Each row is a point on a tangle of strands that fork and nearly touch. The rows are in no order.
In the rows, zero is written as 100.
Points whose rows are less than 71.9 apart are linked; no others are.
J_814: [128 104 156  82 112  76  94  80 122 107  67  98 113 110 127  83  96 128
  89  85 110 110 127  95  94 108 111]
J_656: [123  69 106  85  96  87 107 140  92  85  92 102 124 115 123 140 110 100
  87 112 134 132  89  96 100 117 134]
J_255: [ 99 123 111 105 112  93  87  82  99 113  77  87 114 109 113  69 112 107
 128 114  83  84 112  94  95 107  78]
J_367: [117  63 100  94 104 119 116 124 111  87  99 115 102 105 127 138 102  99
  87  96 117 120  78 110 103 117 123]
J_310: [119  77 120  97 115 113 118 108 109  92  92  84 112  98 133 130  98  83
  84  97 127 102  85  77 100 124 119]
J_52: [ 97  89  75 124  89 125 105 108 103  97  94 123  76  94 110 119 119 136
 103  97  85 129 102 117  79  80  93]
J_706: [106  75 111 122 129 108 127 102 113  98 115  86  96  86 112 129  85  88
  90  97 121  80  71  83 112 114 107]
J_119: [ 75  93  83 118 104  95  77  74  80  99 132  89 109  71  55  69  96  57
 100 106 109  98 110 115  93  72  79]
J_921: [126  97 128 101 116  79 109 106 128  99  78 107 114  92 123 117 110 112
  85 114 112 112 101  89  97 124  91]
J_822: [144 101 111  97  87  61  99 114 102 105  85 110 119 119 137  84  99 126
 103 106 101 119 121  77  95  96 114]
J_19: [ 69  65  84  94  96 131 117  94  77  99 102 112  91  86 109 146  87 145
  96  86  96 109  61 107 103 116 134]
J_806: [ 88  80  96 100  91 114 127  89  96  90 110 120 106  75 102 153  97 119
  93  99  97 107  56  96  90 120 112]
J_497: [ 87 118  85  99  93 112  87  81  77 106 120  91  88  88  63  72 120  68
  88  84 111  89 107 113 107  80  79]
J_737: [104  85 105  86  67 108 122 101  89 111  91 134  91  94 124 130  97 116
  89  84  99 141  97 101  82  92 110]
J_320: [ 91 109 115 106  72  84 108  79 104 127 102 102  89  93  88  79  84  87
 102 100  82  77  93  97 100  88  83]
J_365: [122  96 118 105 115  79 110  98 125  92  89  80 115 101  99 104 111 102
 104 111 108  75  91  97 110 134  84]
J_451: [ 87 108  96 102  63 119 115  79  90 111  98 139  77  96 102 130  87 116
  91  74  89 110  96 110  83  89  98]
J_753: [ 93 131 109  93  77 105  62  74  86 110  80  86 113 111 102  45 116  88
 128 121  98  91 119 113  91 103  80]
J_538: [108  87  79 105 118 100 104  86 107  81 117  68 123  97  76  96 104  66
  96  93 105  69  92  84 108 101  92]
J_583: [ 63  89  84  86  99 125 120 100  68 114 113 107  76  88 100 123  77 118
 106  97  85 102  78  95 110 113 124]
J_698: [110 108 121  83  86  86 119  81  93 122  95 105 103  95 117  92  89  94
 101  84  92  95  94  78 105 108  97]
J_40: [ 97  83 113  99  98  92 124  87 121 106 112 107  96  87  82 134  84  89
  88  95 103  90  72  98  86  90  80]
J_416: [105 120 108 122 124 106  84  89 128  88 112  91  89  99  99 106  93  82
 104 130 108  65  99  97  89 110  80]
J_509: [110 103  75 115 110 110  98  93 102  96 105 116 121  99 110  98 113  74
  92 101  86  80 107 106 102 116  83]
J_157: [107  80 102 108 125  89 116  95 106  89 123  75 111  89  89 110  76  73
  91  80 112  77  82  70 113  98 122]
J_224: [109 128 102 116  61  99 100 102  87 130  73 107  95 103 123  64 118 112
 106 113  94 106 113  96  99  78  85]
J_928: [ 76 107  85 127  81 119  93  68 112 108 106 135  78 101  91 110  89  93
 124 114  75  93  90 102  80 103  86]
J_355: [ 98  86 109  80  90 117 131 112  63 125  87  87  81  96 112 103 113 106
  89  73 121 122  86  87 119  90 112]
J_911: [ 95 128 121 106  95  87  72  52 110  95  87  81 132 115  71  60 100 107
  92  96 100  50 128 117  95  94  87]
J_485: [119  72 102 101  96  72 108 148  87  90 102  82 134 110 124 120 106 118
  98 114 130 136 101  70  91  91 128]
J_469: [118  96  97 100 102 108  99 125 141  92 100 128  83 113 113 119  99 106
  97 124  93 109  87 123  93 103  92]
J_851: [107 123  85  77 106  89  70 127  94  93  94  94 130 112 110  72 120 108
 101 125  96 118 122  99  85  68  85]
J_644: [ 86 124  93 105  57 125 104  85  91 130  97 139  76  97 100  90 106 105
  93  78  95 104  96 129 102  68  84]
J_988: [105  68 119  76  79 106 127  84 109 114 105 117  81  85 111 112  89  92
  85  75  98 125  85  97  95 102 113]
J_173: [ 95  88 110  78 107  89 120  90 102 117 114  86 120  82  91  84  75  72
  85  61 105  91  89  88 119  71  93]
J_660: [ 96 128 110  99  79 117 110  92 105 132  86 130  78 101 115  82  92  91
  92  66  99 113 108  94 114  80  93]
J_342: [ 82  85  74 126 115 109 107  91  95 101 125 136  99  88  91 119  98  97
 104  81  81  86  90 128 110 111  94]
J_417: [105 113  97  76  88  98  90 109  88  97  90  81 105 118  83  79 121  81
  92  85 103  87 123 118 111 107  87]
J_356: [ 88 123 104 114  85 108  96  87 106 125  81 103  89 109  91  60 107  76
 102  69 100  91 124 105 121  92  80]
J_186: [ 87  84  97 104  90  95 124  84  95 120 122 107  77  77  81 102  84 103
  97  86  84  92  78 102 102  80  93]
J_396: [ 66  86  91  84  96 120 114 104  67 101 119 102 103  96  82 125  85  85
  88  71  94  99  71  96 110 102 129]
J_526: [ 94  99  91 119 114  69  83  87  85  84 120  56 119  88  60  77  82  67
 118 100 111  71 122 103 109  83 105]
J_379: [104 117 126  93 111 103  88  63 129  85  76  70 146 126  87  84  90 113
 103  84  98  66 127 112  94 104  80]
J_826: [ 99  87  71 117  93 137 103 111  98  71 106 127  88  95 128 144  96 132
  99  89  92 110  91 119  89 113 130]
J_941: [ 84  91  78 113 123 130 108 111 103  86 115 104  69 102  95 133 104 114
 125 129 108 103  62 111 114 123 108]
J_957: [115  93 116 100  93  91 102 103 146 108  89 112  80 108 102  93  94  98
  96 118  81  91  90 103  97 113  91]
J_918: [ 96  48 113  92 105 110 125  78 103 106 108 119  77  78 116 132  91 105
  92  88 117 131  82  85 112 128 135]
J_937: [ 99 120 118  91 124  91  94  99  89 102 115  82  86  99  99  97  81  93
  88  94 102  59 112  95 106 101 100]
J_790: [108 102  85 115 100  88  87 157 108  85 102 111  88 128 108 113  99 109
 116 124 105 124 126 106  97 101 111]
J_632: [ 95 116  97  82  81  92  79  96 102 112  85 116 105 127  82  84 113  80
 100 111  89  88 109 119  96 100  75]
J_956: [ 95 126 121 113 112  88  72  74 105 102 106  82  98 104  84  80  92  89
  95 112 101  54 120 102  88  95  82]
J_907: [108 100  99  95  94  80 105  75 110 109 104  82 127  95  80  61  90  77
  88  69 102  72 110  98 123  79  78]
J_780: [106 101  62 121 100 111  75 129  94  80 108 125  94 116 104 107 125 101
 111 126  97 127 119 122  84  92  99]
J_626: [102  91  90  91 114 102  83  80 131  86 101  73 121 103  72  87 109  75
  96 114 106  72 104 103 102  95  58]
J_885: [ 80 110  90 114 107 114 102  95 112  98 104 114  69  99  91 125  93 106
 131 135  90 103  85  97  95 121  88]
J_394: [ 86 130  93 103  74 115  80 103  77 117  83  96  93  98 113  55 121  91
 127 121  90 121 120 105  97  94  86]
J_258: [108 107  89 101  99 100  99 144 122  79 107 131  91 110 118 131  88 121
 106 136 100 132  94 106  96 110 117]
J_725: [111 122 103  69 133 105  85 115  78  88  92  69 112 113 111  83 114 112
  90  95 101  88 113  95 108  97 110]
J_507: [ 75  79  76 118 127 102  99 107  95  91 137  88 111  86  83 104  85  73
 123 118  95  79  70 107 117 113 113]
J_47: [103  70  73 109  96 123 106 130  96  83 101 120  85  96 123 133 104 152
  95  89 101 139  94 111  87  82 129]
J_77: [106 114 111  88  98  77  92 142  99  84  77  78 109 119  95  97 111 121
 103  95 110 134 134  86  90  92 114]
J_617: [112  94  92 102 129 109 101 140  87  91  92  81  81 118 122 111 106 117
 107 119 110 103  98  83 114 115 126]
J_777: [ 79  69  83 100 105 106 119  90  85  99 137 108  96  77  84 116  65 100
  94  68  88  98  63  94 113  84 143]
J_462: [ 93  90  90 113 101  97 120  83 120  79 128 119  98  85  71 147  89 102
 101  97 104  93  56 103  98 109 100]
J_393: [108 142 122  80  87  90  81  95 105 106  65  88 110 124  97  59 115 123
 103  94  98 104 123 103  99  76  93]
J_49: [106 124  74 122  80  91  80 112  82  96  94 127  85 115  98  98 119 115
 107 135  87 119 124  96  86 103 106]
J_549: [103 101 115 105 103  97 118 107  97 105  91 109  80  88 110 128  96 113
  81 109 101 104 104  84  95 124 102]
J_868: [ 79  85  81 116 139 121  91 109  90  91 124  95  85  92  87 111 114  86
 114 127 108  89  79 119 110 123  96]
J_296: [105 123 109  98  54  80 103 132  87 121  81 103 106 109 115  86 106 116
 104 109 106 131 120  94  89  64  92]
J_573: [ 89  97  91  78  99  98  67  74 109  94 104  72 118  96  65  45 111  72
 100 107  93  83 117 116 108  99  69]
J_518: [105 121 127  88  95  88 100 103 114 100  60  80 101 110  91  88 120 117
  94  87 100 122 123  85  89  96  91]
J_344: [112  87 136  63  98  77 105  92 102 102  77 102 103  94 115 101 110 107
  97  91 109 144 114  75 101 125 123]
J_929: [127  93 102 110  92  78 111 128  93 107  93 114  98 109 141 116  87 127
 110 124 110 122 115  79  94 101 111]
J_240: [103 101 118  80  84  79 104 125  95  99  79 106  88 106 113 105  95 118
 100  97 112 159 132  72  97 104 131]
J_740: [106 117  87  82 110 112  57 104 118  87  92  96 105 119 103  73 115  86
 115 136  91 114 112 101  78  89  82]
J_564: [104  88  85 118  92  70  98  85 113  96 114  75 107  96  58  73  79  62
 108  88 101  80 113 104 112  64  91]
J_592: [121 102 109  62  86  92 111 102  91 104  87  81 104 108  92  76 117  92
  82  62 112 102 106 101 124 103 103]
J_640: [109 112 112  81 139 101  97 114  94  92 103  79  84 108 108 113  99 111
  95 113 106  80  89  81 107 113 112]
J_580: [122 106 146  81 117  86  97  75 135  97  78  78 110 116  95  90  90 113
  84  76 110  80 117  98  96 102  91]
J_380: [102  94  92  95 105 119 108 116  89  98 112 105  80  91 105 114 104 101
  77 102  87  91  94 113  95 103 106]
J_15: [103  97 114 129 116  94 116  96 125  91 108  72  92  82  97 111  89  91
 108 115 103  71  89  83 104 122  93]
J_121: [ 93  94  82 118 123 122 107 104 121  93 112 128 117 100 114 126  97  79
 110  97  96  92  85 119 107 117  82]
J_412: [ 73  79  76 103 100 149  93 108  98  73 113 102  89  93 116 142  97 134
 105  99  88  97  57 127  92 109 133]
J_946: [103 112 105  91  97 103 116 114  82 115  76  89  78  98  98  96 127 115
  88  87 108 129 108  82 103  81  90]
J_547: [ 63  74  73 114 117 118  85 102  79  80 148  93  99  86  69 124  81  88
 109 111 100  79  62 128 101  96 128]
J_247: [146  96 103  76  83  79 105 116  97 101  79  91 119 118 119  79 119 108
  88  88 110 117 117  95 105  88 100]
J_136: [ 96  99  75  97 107 111 100  90  79  89 133  92 101  94  73  96 101  67
  80  78  99  78  93 102 107  88 107]
J_3: [107 128 104 104 125  79  89 112 110  98  78 116 127 104 109 107 120 117
  93 122  93 104 112  89  96 112  82]
J_419: [103 150 128  89  65  89  90  83  86 113  81  87  86 110  78  66 113 113
  98  91 106  79 113 105 111  97  99]
J_376: [113  93  94  95  83 100 113 130  89 113  90 114 106 106 133 108 104 109
 102 104  96 125 104 100  88  80  97]
J_498: [109 124  95  99 116  70  79 139 114  92  93 117 132 112 119  92 103 121
 103 126  88 122 121  87  90  87 100]
J_226: [ 94 117  94  93  84 104  95 108  89 109  97 120  72 108  95  93 104 102
 102 113  79 106 107 107  96 104  98]
J_290: [ 75  78  89 127 120 106  80  89 102  98 126  96  89  80  68  92 106  71
 119 128 104  94  93 126  92 113  74]
J_571: [108 125 118  93  92  87 108  78  87 113  89  78 119 101 112  66  97 102
 119  76  92  75 109  91 115 112  96]
J_434: [ 98  86  92 107 125  82 111  98 100 106 129  87 121  77  96  85  64  73
 102  86  92  77  90  88 118  69 107]
J_360: [109 123 123 103 115  89  78  93 117 100  61  78 126 130 109  71 110 135
 123 114  93  91 125 111  86  93  85]
J_263: [ 76  97  99 124 109 107  65  71  86 102 117  87  91  81  72  60 100  59
 114 114 108  96 117 107  84 111  77]
J_963: [ 80  88  72 142  88 113  99  64  98 101 132 127  88  79  91  98  83  95
 119  90  75  86  95 121  91  95  96]
J_235: [ 89  78 106  85 103 102 119 102  72 102 102 106 113  90 102 122 100  88
  76  80 103 111  85  80 115 135 136]

Follow the links from the first point to the second, and from the first to the third. Name the last point that the two ways share.
J_15, J_806, J_660 -> J_376
J_946, J_538, J_780 -> J_226
J_644, J_263, J_462 -> J_376
J_419, J_885, J_937 -> J_15
J_571, J_263, J_725 -> J_15
J_737, J_367, J_497 -> J_706
J_462, J_77, J_549 -> J_255
J_19, J_367, J_518 -> J_255
J_790, J_224, J_956 -> J_226

A fork is a point with three links. Follow the links from the first point to the second and name the forks in between, in order.
J_15, J_644 -> J_921, J_226, J_376, J_737
J_988, J_937 -> J_737, J_376, J_226, J_921, J_15, J_956
J_462, J_822 -> J_255, J_376
J_956, J_342 -> J_15, J_706, J_157, J_538, J_868
J_963, J_626 -> J_868, J_538
J_320, J_885 -> J_255, J_376, J_226, J_921, J_15, J_706, J_157, J_538, J_868
J_656, J_462 -> J_706, J_15, J_921, J_226, J_376, J_255
J_957, J_47 -> J_226, J_376, J_255, J_19
J_310, J_780 -> J_706, J_15, J_921, J_226
J_136, J_342 -> J_868
